A landscape with many valleys, sampled at points; each row gives a point and its height.
A ball rolls from a point to whichever of its 5 nearest points has the largest drop for the distance, and stops where none of them is lower. Distance is the straight distance between rows; heights are no part of it.
zesig:  88 131 137 116  73 116 136 104 112 118  88  84 178  height 1.84
rifo:  93 132 132 110 113 130 134 127 113 115 113 115 149  height 1.85
faf: 177 119 138 126 158 151 124 124 140 144 165 141  59  height 2.39
nuv: 183 113 143 123 160 154 125 118 137 144 165 142  53  height 2.33
zele: 159 128 131 131 159 143 119 137 146 138 158 145  82  height 3.15
Mib: 143 128 140 114 151 164 135 128 123 131 149 135  81  height 2.95
Notag: 132 134 119 143 154 118 116 149 153 127 142 148 129  height 1.46
rubib: 139 124 105 169 140  80 120 140 150 128 116 157 174  height 0.97
zap: 151 131 125 136 158 134 115 144 154 136 158 146  96  height 1.37
lavid: 156 130 108 155 159 103  98 157 177 143 163 150 114  height 3.92
Keli: 178 103 154  98 153 170 147  95 114 137 153 132  47  height 0.91
Butuz: 104 136 140  94 122 165 139 124 106 121 131 110 104  height 4.24
zal: 140 124 105 183 103  77 138 126 111 132  91 151 202  height 1.61
bas:  83 139 140  88  93 149 135 114 112 117 108  83 134  height 3.14
kudid:  86 142 142  82  95 167 136 108 107 120 114  74 117  height 3.13
Sepe: 101 135 143  81 109 177 142 114 100 124 125  90  98  height 3.78
besof: 116 135 127 126 144 128 125 140 134 120 130 140 133  height 1.66
biman: 122 129 118 146 145 104 121 143 143 122 125 149 154  height 1.47
neri:  88 137 138  96 103 144 135 120 111 117 112  98 140  height 2.28
tipak: 126 133 120 139 147 117 121 145 144 122 132 146 139  height 0.74
suti: 159 114 150  97 146 177 146 107 109 133 146 128  58  height 2.55
fus: 185 102 151 105 155 163 140  99 120 139 157 136  44  height 1.96
rov: 128 123 113 172  92  85 139 120 107 127  90 138 200  height 1.53
Rako:  94 133 131 117 100 118 134 120 111 115 102 111 165  height 1.76
zedon: 111 126 120 150  96  93 135 121 109 119  93 128 191  height 4.18
gumi: 101 130 127 125 117 113 131 130 118 114 108 127 162  height 1.56
kadi: 124 130 141 101 137 171 138 125 109 126 139 120  89  height 2.87
Povo: 108 135 138 103 129 156 135 131 113 119 131 119 112  height 5.75
tun: 122 125 116 160 113  85 132 128 120 123  98 143 188  height 3.16
pegu: 169 113 147 109 154 168 139 110 119 137 155 134  56  height 2.26
Lebo: 174 127 121 142 160 130 104 146 162 148 172 145  76  height 3.02
Fupu: 114 132 123 134 138 114 125 138 132 119 121 140 148  height 1.38
Lage: 137 126 144 100 141 173 144 119 109 129 142 123  76  height 2.82
lagev: 183 120 132 134 159 141 114 131 151 149 173 142  59  height 2.54
nabuf: 156 125 100 163 157  87  94 162 187 148 160 152 127  height 5.48
Mivod:  95 137 134 104 116 144 134 128 112 117 120 111 132  height 2.91
rizo: 169 124  96 157 153  93  83 166 187 162 181 148 104  height 3.66
geno:  83 135 137 101  90 133 135 115 111 116 102  91 154  height 1.86
mel: 151 127 138 120 156 158 128 130 131 135 154 140  78  height 2.93
dineg:  91 131 133 116  86 119 134 114 110 115  95  97 170  height 1.78
Vogos: 110 125 125 148  76  97 139 110 101 122  84 116 194  height 2.56
vima: 110 125 120 142 117  99 132 130 120 116 105 137 175  height 0.78
budu: 103 135 128 118 127 128 131 135 120 117 119 128 145  height 2.10
Savo: 130 134 129 128 154 138 122 142 140 126 143 141 113  height 4.09
fud: 131 125 114 157 144  89 120 142 147 125 117 152 169  height 1.87
Pas: 123 125 117 165  76  90 142 113  97 128  84 127 201  height 1.59
mepon:  78 139 140  99  77 137 134 102 115 116  94  72 156  height 2.96
dibo: 115 133 132 118 140 142 130 137 125 120 131 134 121  height 4.41
rugi: 100 126 128 132  84 102 136 115 107 117  91 110 184  height 2.05
Pumi: 125 125 114 158 130  89 126 136 135 122 109 149 176  height 2.22
fezi: 133 127 114 151 152 102 115 148 157 130 133 151 148  height 3.22
difu: 124 134 137 111 143 159 134 132 121 124 140 131  98  height 3.54
Nutel: 110 133 142  87 120 176 143 117 101 123 132 103  91  height 3.29
mog:  77 142 145  90  71 147 134  91 124 119  91  53 153  height 8.53
fiz: 160 129 125 140 162 132 110 145 160 141 164 146  88  height 2.59
vudus: 145 134 119 144 159 120 110 150 162 135 152 149 115  height 2.60
Pubi: 136 122 106 175 120  76 133 132 125 128 100 154 194  height 1.69
nura: 125 126 146  87 125 182 147 113  99 126 136 107  75  height 3.01
piguz: 138 125 108 186  83  82 141 119 100 135  88 143 210  height 1.09
Giguk: 139 127 108 159 155  90 109 149 167 133 137 153 148  height 0.64
Fiv: 176 125 113 147 158 119  95 151 172 157 180 145  81  height 3.33

Two balls start at each pair of points below. Name the first point that both come to, or write never.
Povo / dineg => gumi
Pubi / zesig => never
dibo / budu => tipak
nura / difu => Lage

Where does a ball stop that starts at each point below?
kadi => Keli
fud => Giguk
Fiv => zap
nuv => Keli
